Each row is a point on a landscape with many valleys, with its height.
A ball rolls from a point to whichever of its 2 nearest points has the largest drop for the distance, and stops where none of them is lower. Distance is the straight distance between rows; heights are no part of it.
J576 h=450: [130  97 106 140 144  51 126  85 100  78 107 144 172 122  64 125 150 118
  93 120 112 108  89  98 181 136 106 103  93 145]
J609 h=181: [153 159  85 166 171 154 135 120 147 166 186 168 103  95 205 115 109 125
 174  95 130 135 156  69 176 113 154 134  94  96]
J774 h=502: [154 124  81 141 110 148 156 155 191 180 176 159 121  97 177 111 125 147
 143 107 207 114 159 104 135 121 127 170  99 124]
J406 h=695: [157  98 166  75 190 191 127 113 100 106 128 125  87 153 102 137 113 107
 135 124 166 151  86 139 103 192 131 119 136 108]
J474 h=412: [147 119 136 121 102 143 158 178 143 114 173  92  84 126 166 116 128 128
 127 135 119 115 134 124 100 172 159 134 156 111]
J104 h=209: [134 131 118 178 179 197 141 131 142 141 181 171  85 109 152 118  79 115
 117 139 169 177 136  83 146 135 132  89 127  75]
J864 h=456: [137 149 116 109  82 114 108 164 178 131  88 144 132 118 149 140 144 158
  96 110 169 111 135 153 103 103 109 143 134 117]
J816 h=384: [137 192 117 160 120 105 141 177 180 150 103 125 122 113 126 173  97 157
  85 102  82 126 115 190 128 137 145 124 136 129]
J20 h=240: [193 158 159 158 160 125 139 103  65 149 169 164 127  99 128 121  96  95
 158 144  94 143 107  99 182 105 141 118  96 128]
J229 h=460: [134 106 129  88  92  92 130 122  95 118 151 103 133 136 186 104 173 138
 205 122  87  89 143 111 115 120 143 189 131 157]
J411 h=471: [191 144 101 150 114 124 137 103 147 183 199 123 131 108 169 115 133  83
 185 114 106 108 188 140 174 107 168 111  85  86]
J799 h=326: [146 155 122 162 147 134  97 123 140 120 105 142  73 117 161 141 119 119
  88 121 106 127 131 139 146 164 142  73 158  53]
J184 h=441: [133 112 142 127 147  67 135 106  86  80 123 130 190 125  71 112 128 134
 131 149  97 154  90 114 159  95 111 109  94 169]
J100 h=226: [165 128 121 143 131 132 141 113 106 118 165 158 113  88 158 101 114 154
 142 126 132 100 105  65 149 175 135 146 115 136]
J876 h=497: [125 113  60 179 105 116 165 132 179 171 188 141 144  96 133 111 127 142
 113 100 185 108 154  99 164 132 121 134  89 144]
J332 h=433: [134 176 159 154 111 175 146 116 128 206 123 179 140  91 118 122  71 158
 115 165 155 118 129 129 113 113 112 156 115 171]
J338 h=597: [136 133 114 110 104 139 154 162 175 105 155 111 146 103 101 144  92 183
  98  97 161 118 107 158 111 173 133 142 104 151]
J683 h=582: [174 140 192 106 121 186 146 171 144 151 143 156 116 132 124 136  78  96
 123 169 166 167 108 175  79  97 124 126 122 110]
J123 h=662: [ 85  85 150 101 100 191 140 139 125 127 154  83 130 164  68 130 118 116
  99 152 188 131 146 140  73 161 126 106 143 151]
J531 h=171: [119 103 106 124 177 120 135 104  86 176  72 126  95 198 108 175 186  53
 108 143 126  95 112  89 159 128 123 139 138 145]
J245 h=350: [123 147 158 135 173 164 113 114 114 124 128 151 154 121 126 104  92 145
 176 157 147 205 119 143 127  58 105 134 107 147]
J91 h=228: [160 127 143 151 190 159 155 129 119  96 160 154 103 107 111 123  68 124
 102 141 147 192  88 120 149 147 123  67 114  81]
J69 h=410: [ 78 110 146 127 121 184 104  96  81 140  85 126 120 163 103 134 142 110
  95 189 150 105 128  88  93 159 121 133 172 153]
J335 h=539: [161 154 164 110 116 154  90 108 125  82 124 123 142 108 134 122  87 174
 120 149 125 175 124 175 102 150 124  88 132  97]
J508 h=177: [146  98  97  99 123 129 191 154 152 186 190  99  98 143 139 135 144 102
 180  75 129  87 141 152 125 161 156 173 107 146]
J393 h=308: [134 136 145 142 136 128  85 108 124 119 102 140 113 131 139 120 135  96
 115 139 128 164 143 147 137 101 117  67 144  68]
J945 h=292: [108 127 121  94 161  72 125 107 104  91 127  86 168 150 114 160 129 152
 191  68  55 144 113 191 134 129 132 148 106 154]
J361 h=144: [114  94 104 112 164 114  89  93 117 155  71 140 103 175 125 150 205  68
 126 108 162  98 135 117 155 108 111 128 126 105]
J515 h=500: [159 165 182  84  74 119 103 147 125 164  95 121 150 138  99 166 135 100
 119 143 122 105 125 202  98  86 127 135 119 134]
J877 h=327: [128 185 144 154 112 148  71  74 125 155  89 168 154  95 156 107 110 178
 152 149  97 133 141 126 132 103 117 147 135 155]
J111 h=462: [ 85 137 119 137  74 128  72 136 155 114  61 153 128 122 150 118 145 157
  77 136 161 125 157 115  99 111  93 119 179 109]
J850 h=635: [ 79  83 116 111 141 125  67  73 114  71  91 148 165 134 130  87 169 148
 156 134 165 151 143  91 125  96  90 130 120 126]
J219 h=569: [168  99 163  63 113 168 152 181 140  85 123 141  97 123 104 136 115 121
  74 137 204 132  94 130  86 156 108 128 133 102]
J902 h=575: [191 122 176  71 134 172 146 179 135 137 120 159  90 138 128 146 116 101
 127 130 181 137  87 147  88 125 119 163 126 108]
J125 h=272: [169  95 133  98 160 113 148 149 124 103 180 110 104 146 164 115 135  71
 190 114 122 169 137 143 138  93 148 113 107  74]
J167 h=403: [122  86 136 111 104 156 121 106  93 110  98 170 131 133 113 112 147 117
  86 169 194 109 112  63 110 138  85 141 148 135]
J346 h=479: [135 100  87  94  65 103 128 138 177  86 154 115 173 104 155  95 153 191
 141 100 170 105 151 131 115 131 118 158  99 135]
J469 h=555: [145 119  99  93 132 149  99 121 166  82 107 148 100 104 189 119 141 187
 136  86 177 118 121 128 117 174 119 157 128  87]
J599 h=689: [140  87 153  94 168 191 128  80  86 140 140 132 122 152  80 121 126 105
 146 137 173 126 104 122 119 176 118 130 111 150]
J152 h=478: [ 90 140 125 161  80 145 131 119 144 179  85 173 138 119  83 156 107 126
  32 132 188 108 128 144 110 140  81 102 137 120]
J302 h=453: [131 118 135 130 150 143 122  89 125 174 135 107 128 157  55 153 128  77
 113 107 141 120 133 196 135 161 138  76  99 120]
J492 h=244: [143  74 147 119  63  89 114  98  69  75 152 117 171 124 112  78 172 100
 130 176 123 105 142  78 131 112 120 106 121 138]
J894 h=436: [153 150 137 136 137 121 188 169 115 154 188  96 102 126 170 143 102 123
 207 118  41 135 138 152 119 127 175 175 143 137]
J404 h=547: [ 35 113  93 188 129 143 128 139 152 127 142  90  99 138 140 110 123 142
 104 133 119 143 172  92 114 157 141  98 183 125]
J500 h=424: [186 141 141 121 128 127 194 195 138 142 188 107  79 123 172 149  99 114
 158 115  75 115 112 145 114 168 179 161 143 115]
J632 h=293: [115 140 122 128 209 134 141 151 144  91 103 157 129 118 119 139  89 189
 139 105 146 189  70 123 141 112 106 151 108 152]
J617 h=178: [120  87 138 120  95 135 123  99 104 140 176  71 140 152 113  97 161  96
 163 144 125 114 172 141 121 142 148 102 120 136]
J828 h=568: [152 118 154  51 159 147 118 114  81 115 107 119 118 150 147 153 142 138
 194 104 120 105  89 134  99 165 137 204 128 153]
J697 h=367: [115 148 115 133 165 136 135 112 135 156 119 128 123 130 113 155 112 165
 149  85 111 108 105 149 132 180 146 158 117 161]
J537 h=319: [147 194 164 161 109 118  95  92  82 158  85 170 148  97 145 114 116 138
 147 166  56 119 116 102 146  84 125 160 144 168]
J928 h=413: [ 93 147  98 131 146  87 135 137 115 134 127 105  87 144 203 140 151 134
 183  92  25 116 148 133 147 129 154 152 164 125]
J722 h=103: [117  91  87 119 174 109 107 110 139 117 120 140  94 144 162 120 179  92
 151  83 164 129 146 113 162 106 122 110 116  70]
J222 h=196: [155 144 115 167 163 196 133 108 131 188 181 181  86  92 167 104  92 107
 146 128 169 131 150  64 155 136 143 125 109  96]
J644 h=416: [ 70 133 159  99 112 175  61  77  94 124  61 114 144 169  89 152 142 130
 109 166 119 105 123 134  85 161 125 126 162 156]
J592 h=613: [140 190  65 158 125 130 120  91 197 163 143 124 162  93 185 131 116 201
 160  89  98 116 173 168 156 152 152 140 120 116]
J21 h=432: [133 134 132 147 166  82 147 135  92  95 149 129 154 119 125 113 116 147
 163 131  74 169  96 101 162  92 124 133 115 160]
J627 h=218: [183 127 100 102 130 134 149 140 172 143 176 120 107 122 176 135 134 125
 175  87 140 116 141 170 132 151 152 150 103  93]
J285 h=295: [109 110 129  83 107 133  96  94 137  93 136 104 192 129  72 134 115 169
 147  99 156 125 120 174 109 150 123 123  87 159]
J822 h=360: [ 98 140 169 143 142 163 142 157 118 127 156 113 146 133 125  96  87 131
 158 184 122 211 129 127 103  53 116 131 135 165]
J944 h=618: [142 157  61 165 101 107  98  96 175 154 136 142 135  98 190 120 157 152
 136  95 129  95 178 128 167 133 135 114 115  89]
J875 h=283: [ 97 132 143 102 156 130 138 162 139  95  94 143 165 133  89 144 105 177
 116 126 157 167  81 125 106  95 100 160 118 173]
J18 h=488: [104  77  63 132 102 118 146 111 178 109 176 116 170 105 117  94 137 176
 137  88 196 114 153 119 139 151 113 143  82 153]
J659 h=449: [139 184 125 130 125 100  75 126 152 155  40 172 123 119 152 158 148 147
 108 103 124 110 116 159 133  93 105 144 137 113]
J578 h=376: [148 185 117 179 147 116 143 123 144 176 123 146 117 100 128 148  94 154
 120 106  84 111 112 148 154 164 153 136 126 148]
J250 h=245: [ 93  87 139  65 148 108 140 154 121  28  71  86 112 169  96 143 158 125
  88 140 116 132 107 109 103 149 122 119 170 115]
J551 h=267: [152 109 136 133  94  88 114 113  91  64 168 113 154 101 152  78 142 129
 141 157  94 145 145  84 150 106 129  88 124 104]
J667 h=216: [130  78 132 124  93 128 113  72  81 139 153 118 150 142 111  87 175  85
 147 159 151  91 152  92 140 129 123 122 113 148]
J848 h=312: [117 135 107 120 181  85 149 138 133 112 139  92 119 152 130 169 127 124
 168  63  65 144 112 197 141 143 148 133 118 122]
J796 h=701: [130 102 139 125 191 194 115 107 109 123 134 132  57 146 136 125 127  96
 129 120 157 141 119 116 124 197 142  94 154  79]
J447 h=533: [ 75 142 138 116 101 136 118 178 161 112 116  83 139 142 119 138 112 171
 106 134 117 149 133 157  78 121 134 127 158 154]
J408 h=349: [ 97 128 108 145 138  89 137 157 140  52 120  96 104 117 151 115 130 153
  97 123  67 141 122  97 145 148 135  99 166 103]
J140 h=626: [ 97  99  72 173 100 110 102  94 144  85 117 167 149  97 127  96 142 139
  89 114 192 134 173  81 163 119  91  82 133  80]
J594 h=608: [ 99 138  95 163  88 151 123 109 154 106 158  94 137  98 137 115 101 202
 108 116 107 100 140 131 118 230 157 122 148 147]
J985 h=576: [178 108 154  49 171 123 121 118  92 101 129 128 140 142 139 144 134 126
 210  79 142 145  94 164 116 124 118 197  96 130]
J734 h=302: [143 157 136 178 115 109 158 166 121 181 147 167 123 105 154 118 116 109
 121 157 125 129 131  79 151  60 124 141 126 146]
J696 h=391: [129 125 144 174  94 148 152 160 102 107 171 146 104  98 148  97  94 117
  70 181 136 146 145  48 129 126 123  81 162  99]
J635 h=242: [208 163 155 135 131 123 125  97  84 119 163 146 134  85 159 112  95 148
 163 145  92 126 109 114 153 149 149 135 108 126]
J813 h=215: [ 88  83 140  74 181 117 119 131 113  70  84  87 127 189  97 146 167  99
 133 127 128 164 121 144 114 105 119 109 139 108]
J279 h=584: [171 131 126  64 169 122 119 124 144  82 131 130 136 118 163 146 111 175
 192  63 144 154 101 185 114 141 123 173  94 103]
J430 h=229: [158  88 151  93  93 114 144 152 118  98 191  73 135 137 145  95 144 102
 171 144 121 152 159 150 111  99 145 114 116 114]
J933 h=252: [172 165 106 171 149  59 169 189 156 124 142 147 132 111 143 156 112 110
 120 112  76 162 108 144 173  65 132 115 112 105]
J466 h=437: [162 152 117 116 167 104 138 156 128 148 106 170  83 117 194 153 147 129
 167  83 115 115 102 115 149 112 129 197 134 108]
J948 h=248: [ 76 114 134  95 118 116  88  91 114 115 109 104 183 157 131 100 168 141
 203 130 113 145 149 134 116  67 116 171 112 180]
J454 h=320: [132 105 149  92 136 149 124  99 114  67 138 131 172 112  63 123  88 175
 113 126 168 146  86 141 113 174 109 112  94 149]
J445 h=236: [211 163 128 156 144  73 180 164 135 141 170 135 139 106 121 163  98 108
 143 101  73 142  99 178 165 114 151 132  93 118]
J55 h=259: [112 115 155  89 142 113 137 181 119  48  76 122 110 138 133 124 137 154
  96 158 118 147  94  87  97 121 113 139 173 124]
J674 h=298: [149 154 155 175  86 108 121 109  76 137 117 156 112 106 128 129 121 106
  59 169  81  87 113  91 146 159 126  75 156 112]
J676 h=657: [135 103 122 117 109  93 149 153 163  56 140 114 146 108 114 102 130 130
  99 129 150 165 156 144 129 105 110  78 121  75]
J197 h=466: [ 95  77  92 120  88  60 132 124 117  74 104 106 144 141 116 117 195 116
  93 131 105  73 129  76 139 149 126 130 145 138]
J175 h=400: [181 114 152 114  76 118 170 192 122 127 160 125  99 120 132 122 137 102
  88 158 143  98 110 108 114 142 136 128 143 117]
J278 h=235: [160 150 176 111 114 125 128 109  48 161  79 128 134 159 111 152 159  70
 128 195  85  93 104 110 130  86 130 174 144 176]
J83 h=529: [182 146 166  85 115 104  96 129 129  78 123  96 145 128 126 141 113 133
 136 125  99 157 119 209 109 135 138  92 122  82]
J523 h=676: [115  53 110  66  79  93 174 156 137  74 168  81 156 146 102 100 169 131
 135 115 158  97 134 105 110 139 122 157 109 163]
J909 h=611: [ 99 183  86 169  91 130 104  99 182 159 128 116 162  96 153 121 108 211
 123 107  90 105 166 153 127 167 144 131 141 152]
J546 h=444: [132 161 106 147 180 102 100 130 143 139  59 176  85 119 166 155 143 143
 118  86 115 116  97 120 158 126 115 149 137 102]
J681 h=270: [164 126 110 138 169  62 154 170 139  98 158 132 119 136 167 139 134  68
 171  99  76 180 132 144 168  45 142 108 104  66]
J930 h=353: [ 92 129 114  80 124 119 138 151 149 130 108  89 121 157 113 181 142 149
 126  75 112  81 104 165 103 174 151 165 131 165]
J947 h=271: [ 92  98 137 110 182 123 149 168 118  65  94 150 114 137 133 110 131 146
 120 158 147 180  97  51 125  75  97 139 155 126]
J716 h=671: [178 100 108 102  85 145 131 123 162 134 150 140 116 114 113 128 138 114
  96  93 202  98 135 161 123 175 116 111 102  93]
J25 h=439: [147 164 162 138 144 170 107 126 138 170 131 125  94 133 166 126 114  82
 178 150  95 156 163 177 118  95 161 121 144  85]
J74 h=455: [144 163 122 168 129 161 111  89 143 181 184 107 127 115 161 109 108  89
 181 142  91 144 203 156 154 101 175  84 118  82]
J402 h=310: [162 151 144 160 106  82 146 137 100 162 111 138 115 127  93 155 137  89
  61 140  89  73  94 133 152 154 136 107 136 137]
J224 h=429: [208 139 124 127 156 105 177 178 137 157 142 174  91 108 146 158 121 105
 135  86 136 110  80 119 155 136 134 179 109 119]
J746 h=258: [127 156 151 109 169 115  88 108 109  72  68 137 144 124 103 152 102 168
 105 110  96 140  69 153 121 165 118 116 132 133]
J179 h=557: [ 83 138 122 152 129 132 123 120  94 137 127 114  98 138 174 109 139 146
 152 156  51 101 136  59 126 159 157 154 180 159]
J174 h=683: [136 119 149 120 140 202  96  48 103 185 121 148 112 129 104 114 126 110
 148 131 168  96 151 136 122 179 129 126 119 126]
J763 h=329: [154 123 159 130 173 130 131 128  99 131 122 146 118 147 102 136 127  78
 129 147 127 168 102 143 142  89 116 102 110 107]
J685 h=669: [ 99  54 125  65  91 146 146 144 118 118 147  75 138 176  95 121 172 103
 130 140 180 105 145 114  85 143 125 149 135 160]
J964 h=251: [133 149 177  84  90 161  97  98  80 184  67 111 131 160 117 140 164  80
 147 173 113  78 142 147  99  87 141 184 146 168]
J280 h=122: [127 101 112 112  92 127 128 110 138 179 160  88 117 149 142 115 176  94
 169 101 130  72 178 146 124 148 156 143 119 134]
J951 h=542: [ 48 111 102 163 158 159 139 154 165  95 127 112 114 132 124 108 102 163
  97 133 160 184 146 105 110 133 116  99 163 115]
J421 h=446: [ 85 174 152 148  98 163 102  89 130 166 119 126 187 112  73 129  70 189
 124 151 103 127 133 154  99 150 134 132 118 203]
J97 h=642: [ 95  78 135 104 129 113 110 125 116  74 124 113 146 144 124  84 166 107
 148 153 160 172 162 101 119  61 102 104 130 106]
J824 h=420: [189 110 121 107 123 106 203 216 170 138 162 152 121 117 126 140 122 108
 127 108 170 129  93 127 131  97 120 173  96 136]
J520 h=430: [ 92 138 160 118 127 152  84  69 105 157 107 100 158 158  61 155 127 111
 131 137 117 117 134 186 108 149 137  97 122 152]
J261 h=286: [156 128 149 153  80 107  94  91  80  84 129 145 128 100 142  97 132 120
  89 163 101 119 132  89 142 143 120  67 147  89]
J574 h=467: [ 65 140 109 154  96 129  92 118 143 168  67 150 139 137 131 126 152 138
  93 144 155  98 145  99 108 114 105 153 161 159]
J139 h=246: [101 179 151 156 146 127 100 128 143 178  81 127 138 153  81 167 108 103
 101 131  93 162 129 199 129  80 123  83 133 133]
J72 h=630: [ 84 108  92 152 131 115  73  75 136  54  81 169 151 106 123  97 139 167
 104 122 159 147 137  91 146 140  91 100 138  95]
J387 h=427: [127 166 187 136 160 218 121 115 104 183 115 129  77 130 145 121  92  96
 161 177 111 147 143 145 102 126 163 138 164 113]
J648 h=705: [ 78 125 125 146 181 198 124 136 140 163 102 135  54 152 145 141 124 124
 113 132 151 129 127 105 106 177 138 134 179 115]
J213 h=165: [125 138  58 170 173 113 134 124 154 115 176 156 114 100 193 112 131 122
 146  84 134 143 155  56 187  92 134 105  93  74]
J624 h=546: [152 147 132 129 112 193  83  88 136 101 137 133 119  98 177  99  97 190
 142 141 136 135 150 133 102 195 139 111 151  90]
J46 h=303: [154 133 118 125 175 128 133 106 143  68 144 148 168  89 114 120  82 210
 142 108 146 174  85 139 149 158 109 125  84 134]
J893 h=425: [127 148 115 154 164  66 146 136  77 107 150 119 123 125 169 132 132 138
 184 110  20 140 110  97 171 102 146 145 133 141]
J321 h=461: [134  84 116 133 175 125 126  72  81 101 121 171 141 125  72 114 134 113
 110 134 160 122  81  67 170 163  95 113  99 142]
J741 h=550: [141 140 145  96 144 195  87  87 132 114 114 147 112 103 168 112 107 194
 171 112 157 121 126 129  95 193 132 163 134 120]
J203 h=219: [122 152 161 136 145 132 168 161  92 186 105 114 127 167  91 172 136  85
 121 174  92 122 106 125 123  83 134 168 143 188]
J700 h=590: [150 134 138  80 142 124 154 184 161  84 137 110 131 130 131 152 105 163
 146  96 130 153  96 177 102 131 135 155 113 126]
J52 h=402: [ 76 152  81 157 126  83 107 111 151 146 111  85 110 147 164 142 159 137
 148  85  44 106 166 158 154 146 152 113 149 122]
J63 h=477: [ 95  84  78 136  92  50 145 134 124 123 147  83 128 147 146 119 195  97
 130 105  91  70 157  99 158 129 144 124 129 137]
J544 h=468: [126 110 104 167 192 105 146 115  95 112 116 188 114 112 108 125 130 111
  91 126 141 126  77  35 190 125 101 112 113 132]
J33 h=452: [ 80 141 121 170  97 140  87  54 117 152 123 149 192 105  88 106 104 179
 134 151 106 109 132 115 124 165 127 141 109 202]
J165 h=538: [ 66 156 143 152 141 174 119 160 155 116  98 130 123 129 112 131  75 177
  83 155 138 187 120 131  86 123 110 106 171 137]
J395 h=622: [103 145  62 194  74  87  91 110 160 132 112 151 138  95 174 115 155 140
  74 109 138 100 183  88 164 120 116  94 150  91]
J331 h=603: [165 142 122 139  80 129 152 127 147 132 181 107 148  96 117 124  98 181
 112 124 121  88 125 154 126 197 150 132 109 154]
J596 h=210: [ 99  81 123 102 161 132 119  83  83 128 106 117 177 179  69 138 161 104
 150 151 147 128 108 103 133 108 108 153  98 192]
J597 h=336: [128 171 137 139 157 167  91  75 138 149 118 145 165 108 134 121  93 180
 193 118 123 167 142 168 131 106 123 145  98 148]
J382 h=340: [105 132 105 119 107  79 132 128 126 155  98  97 137 151 111 163 169 126
 114  98  81  50 115 139 128 164 147 160 133 178]
J954 h=332: [119 119  84 136 168  95 185 179 176 123 148  99  92 134 123 159 126 117
 116  68 103 122 103 171 153 160 146 134 119 117]
J17 h=503: [127 105  96 175 102 105 154 135 145 141 157 116 114 116 103 126 140  89
  67 120 141 103 148 121 160 156 135  78 126 103]
J917 h=552: [ 42 140 114 168 149 130 141 157 131 143 136  81  95 156 172 117 123 145
 141 142  46 156 154  96 116 124 154 122 191 156]
J528 h=459: [100 105  93 140 127  67 109  97 113  95  96 150 160 121 116 123 164 150
 117 121 102  86  97  80 152 148 117 151 121 166]
J961 h=311: [148 176 145 181  94 112 131 119  89 182 120 182 135  86 147 109 113 126
 111 176 102  92 121  58 157  94 121 148 134 160]
J151 h=230: [ 65 162 137 160 182 125 119 143 130 142  79 112 132 164  88 162 111 136
 111 133  81 170 107 154 127 105 126 109 153 159]
J193 h=650: [143  86 140  90 137 111 113 129 138  69  98 154 130 127 112 109 150 113
 112 133 199 161 131 121 126  83  86  99 113  72]
J845 h=419: [117 168 195 133 128 199  90  86  80 161  85 145 103 130 134 117 100 113
 128 189 112 134 131 130 102 123 124 123 171 129]
J61 h=513: [154 127 168  85 102 121 103 142 130 117  98 105 123 153  92 157 140  89
  92 124 139 117 119 196 101 131 130  94 131  93]
J67 h=490: [141 130 164  77 114 137 105 110 112 164  93 133 166 154  74 156 155  90
 137 130 168 110 119 177 115  77 107 151  96 154]
J614 h=514: [130 122 107 166  58 110 112 112 140 132 151 101 130 119 133 114 145 113
  92 134 125  99 182 144 135 157 140  69 146  87]
J914 h=448: [152 143 125 104 117 102 159 126 102 136 170 105 139 115 187 129 128 161
 232  98  59 113 149 158 128 120 153 205 118 158]
J468 h=440: [115 186 153 143 120 194 137 126 154 195 133 134 144 103 110 135  57 189
 135 144 132 130 136 160  93 150 147 156 125 175]
J290 h=142: [ 86  89  69 148 168 117 151 146 153 104 153 126  93 123 165 106 146 128
 129  90 147 136 145  69 161 123 127 121 127  95]
J792 h=472: [ 93 148 113 182  89 124 129 131 146 207 107 144 126 122 112 137 127 115
  72 142 152  91 155 120 123 121 116 123 148 149]
J150 h=280: [ 57 103 106 153 196 122 180 179 129 107 110 132 114 153 123 125 123 140
 108 151 129 171  96  48 137  93 112 151 150 164]
J249 h=508: [156 144 106 143  88 149 128 115 162 181 175 144 165  93 164  93 122 156
 167 138 177 128 183 133 133  88 125 155  90 137]
J613 h=243: [ 88 173 144 123 170 114  77 119 122 100  62 107 140 149 114 162 117 165
 135 106  51 169 105 176 119 124 126 115 157 140]
J967 h=387: [149  85 142  97  63 103 160 190 139 119 135 107 117 146 107 122 165  70
  71 153 169 103 141 128 102 106 121 117 144 104]
J873 h=393: [105 166  93 135 111  75 112 153 177 113  98  96 131 125 162 151 137 174
 122  87  58 124 139 176 131 126 137 125 143 130]
J135 h=561: [129  79 123  75 134 146 133 148 142  72 117 131 110 130 128 115 144 147
 114 103 185 119 108 110 108 168 111 151 133 111]
J820 h=663: [182 111 112 101  81 114 148 157 185  89 157 118 139 104 131 122 128 132
  88 115 175 123 145 168 120 141 121 102 110  74]
J373 h=484: [ 83 129 139 106  63 130 106 138 143 134  74 132 161 140  62 169 127 130
  36 130 171  98 119 149  89 127  98 109 139 140]
J398 h=525: [100 151 135 149  78 125 111 141 151 158 131  83 129 135 135 125 135 128
 117 140  92 121 178 164 103 127 151 104 160 131]
J962 h=348: [133 106 146 105 148  95 154 180 117 113 116 109 123 165 108 146 153  81
 125 139 118 156 110 147 124  72 124 121 132 121]
J829 h=325: [149 150 143 117  71  92 123 132 125 164  96 116 137 135  83 168 150 111
  69 114 112  45 111 163 122 165 134 130 127 149]
J874 h=269: [ 89 116 123  81 134 113  97  95 130 125 125  98 190 153  96 144 144 154
 198  86 124 130 124 177 114 103 128 161  85 178]
J376 h=368: [164  87 127  94 104  59 150 169 143 113 119 117 129 152 105 137 181  58
 105 117 146 117 130 151 145  78 118 111 111  95]
J505 h=426: [139 154 176 126 120 176 107 103 103 157  88 186 123 118 125 127 104 135
 103 168 165 137 112 137 108 103  96 133 130 125]
J836 h=197: [ 99 104 120 132 165 155 177 146 113 201 117 105  97 192  90 163 151  60
 110 154 141 116 122 103 127 124 135 146 141 172]
J538 h=589: [205 148 169 134 134 166 178 165 152 171 176 159 137 118 110 147  69  98
 153 146 143 164 109 189 117  99 141 138  92 125]
J957 h=273: [119 133 156  81 129 124  80 118 106  80  62 163 165 129 101 143 130 170
 113 135 145 127  74 120 103 126  95 150 127 153]
J919 h=492: [110 130  92 197 113  98 128 117 128 187 157 126 110 127 135 124 156  60
 104 118 118  91 178  87 176 109 145  84 120 105]
J793 h=677: [140 117 126 134 104 179 119  98 141 166 148 145 122 116 111 119 112 127
 113 124 194 120 153 152 120 160 117 101 112 107]
J589 h=182: [ 71  87 142  87 166 139 120 117 107 103  84 104 162 188  48 149 147 103
 112 154 165 163 118 125 113  86 101 110 121 155]
J409 h=411: [163 101 139  97  82 104 193 213 155  84 163 127 140 103 125 107 114 153
  95 143 166 135 113 108 105 111 119 151 120 140]
J41 h=372: [131 145 164 143  84 160 156 179 140 144 177 107 142 117 140 101  81 139
 129 193 124 174 149 140  83  94 139 123 145 148]
J956 h=649: [ 59  90 134 153 105 139 114 113 118  95 141 105 164 135 106  82 124 132
 121 174 151 180 172  96 107  90 105  90 150 139]
J671 h=470: [147 132 125  98  57 100 103 122 135 100 136 103 148 108 175 103 153 174
 157 123 106  94 152 136 101 150 140 153 133 138]
J770 h=383: [107 116 135 179 110 143 186 188 140 124 197  98 111 114 127 102  86 127
  92 175 123 160 140  96 112 133 147  95 158 137]
J566 h=290: [ 86 120 104 177 141 106 148 154 139 138 129 151 136 119 127 110 122 135
 101 148 158 159 131  71 147  67 103 123 129 148]
J68 h=562: [129 124 162 100 138 155 122 128  83 121 108 115  95 151 154 128 144 132
 153 155 100 106 110 102  96 165 149 169 169 149]
J389 h=338: [118 134 102 152 166  99 150 165 156  89 109 118  70 125 145 151 129 120
  85  96  87 124 105 126 157 160 139 105 152  92]
J137 h=231: [ 90 125 144 118 145 159 103  85  97 163  95 135 153 157 112 116 153 107
 172 159 149 126 132 112 122  62 111 178 118 189]
J993 h=655: [ 85 108 156 133  84 174 117 132 131 133 141  99 141 148  96 114 107 116
  97 172 171 157 171 157  76 120 116  79 157 122]
J424 h=397: [133 106 158 142 115 169 142 135  81 114 136 161 102 120 131 102 111 117
  82 189 161 133 110  56 116 141 105 113 161 115]
J436 h=476: [160 111 148  86 143 142 117 103 126 173 135 121 144 157  69 150 149  58
 157 103 174 133 130 199 132 100 121 120  75 128]
J693 h=483: [160 136  87 176 121 109 156 144 151 185 198 143 114 112 150 126 134  64
 128 112 132 109 167 100 178  95 150 105  94  97]
J720 h=211: [137 125 110 154 162 154 142 120 122 184 140 168  88 116 141 124 129 115
 134 117 164 101 120  74 152 146 126 154 119 136]
J526 h=253: [170 139  93 124 166 105 121 139 166 134 133 124  72 136 188 159 141  91
 153  70  98 118 138 175 149 149 159 117 128  49]
J419 h=214: [205 172 149 169 136  94 163 114  96 167 168 129 146 101 101 149  95  93
 143 132  59 127 120 168 174 132 160  99  96 132]

Where does a ball stop that starts at each point below?
J592 -> J845
J321 -> J280
J528 -> J280
J951 -> J845
J249 -> J393
J152 -> J393
J67 -> J589
J930 -> J280
J774 -> J393
J902 -> J589
J523 -> J393
